Points, in no order, along strands that fork, close into loops and pass close to each other.
Two points are linked if the straight distance between their rows is under 46.7.
(98): [-28 -43  -3 -25 -14  18  12 -17  29 -20 -36]
(488): [-29 -44  -1 -38 -17  32  -1 -23  32 -12 -42]
(453): [ 15   3  48 -15  34  65 -77 -11   9  18 -46]
(325): [-16  13   8  75  29  -9  -3  -4 -39 -52   0]
(480): [ -1  -7  39 -19  29  56 -61 -23  22  10 -51]
(388): [ 27  37  -8  19   8 -49  15  10 -14   8  50]
(88): [-27 -61   7 -53 -29  47 -24 -24  30  -3 -45]
(554): [-35   4  -5  67 -36 -10  -1 -27 -68 -27  26]
(443): [-29 -76 -35 -33 -47  18  27  16  11 -35 -26]
(212): [-36 -63 -42   4 -75 -12  30  22 -15 -38   9]
(321): [ 69  60 -17 -44  31  20  32  30   9  38  23]
(537): [  8  23  33   6  74  43 -26  10   5  12 -46]
(7): [-19  23   1  66 -19 -23  -2 -18 -53 -18  36]
(406): [ -2  19  25   6  61  33 -18   3  12  -2 -44]
(544): [-33 -85 -39 -27 -41  16  31  16  -9 -54 -24]
(273): [-17  -1  -1  15  15 -20  14  -9   9 -29 -12]
(330): [-18 -40  28 -53 -35  43 -40 -30  39  13 -38]
(509): [ 19  33  43  -7  66  53 -33  21   0  22 -39]
(444): [ 49  40 -10 -63  11  -4  23  15  26  51  27]
(237): [-14 -22  26 -42  -5  41 -38 -33  34   8 -39]
(526): [ 34  25 -12 -56   5 -22  26  10  31  49  25]
(446): [ -6 -18  32 -25  12  57 -52 -35  20   6 -48]
(111): [-13 -27 -28  21 -67 -54  15   2  -3  16  43]
(523): [ -4  24  17  11  58  14  -4   7  13 -14 -29]
(144): [ 33  19 -16 -39   6 -43  26  13  26  42  35]
(371): [ 15  16 -14  10  -6 -56  19   4  -5  15  45]
(381): [  0  22  -9  42 -24 -47   4  -8 -36   5  50]
(481): [-12  12   4  67  50  -8   3   6 -20 -46 -17]
(229): [-28  -9  -7  53 -55 -26   0 -23 -55 -16  37]
(130): [-36 -64 -30 -26 -53  -3  31  14  20 -27 -11]
(295): [-10  27  -3  56  -9 -33   0 -11 -41  -8  37]
(128): [ -2  -3 -18   4 -30 -57  19   1   6  10  30]
(487): [-16 -23 -25  32 -71 -50  11  -7 -22  14  49]
(307): [ 34  43  49 -28  54  63 -35  23  -2  32 -24]
(528): [ 22  22  50 -34  29  51 -64  -5  12  23 -24]
(302): [ -9  11   7  16  36  -7   8  -3  10 -26 -18]
(248): [  5  15 -12  39 -36 -56   1 -10 -38  22  63]
(376): [-24  -8 -19  39 -59 -40   6 -19 -40   4  44]
(396): [-11   3  12  61  63  10  -2   7 -10 -43 -40]
(123): [ 77  69 -17 -22  36  35  42  44  -3  33  18]
(417): [ 29  41  47 -43  41  55 -44   6  11  31 -15]
(549): [ 32  20 -19 -17   4 -51  24   8  10  26  44]
(517): [-33 -67 -39  -7 -67  -8  33  19   8 -30   4]
(135): [ 35  45 -13  28   9 -44  13  14 -33  12  58]
(428): [ -9 -21 -24   1 -48 -60  20   6  13  15  31]
(60): [-24 -30  -7 -16 -10  -5  14 -15  26 -28 -21]
(255): [ -5   3  12  55  76  21 -10  13  -6 -29 -57]
(466): [ 64  54  -7 -60  24  20  20  23  19  50  19]
(418): [-21 -15  -8   2  -5 -16  18 -10  19 -30 -11]

A fork is a point with three links, a tip a point with one. Leave the first point through the second and follow the links. Name the first fork or tip that comes.
(321), (466): (371)
(554), (7): (248)
(444), (466): (123)
(255), (396): (325)
(325), (481): (255)
(544), (443): (212)

A piece is two or more points that can be reached from each other along the links. Count, over all rows, the pieces, the separate loops (a circle has one, a figure eight two, a Y none), the forks (points with three links) and the tips (points with one).
pieces: 4
loops: 1
forks: 1
tips: 7

Name the points in between on the shortest way along the links from the first point to the second, in order.
(549), (444): (144) > (526)
(544), (212): (443) > (130) > (517)
(88), (523): (488) > (98) > (60) > (418) > (273) > (302)
(135), (549): (388) > (371)
(111), (554): (487) > (376) > (229)
(248), (229): (381) > (295) > (7) > (554)
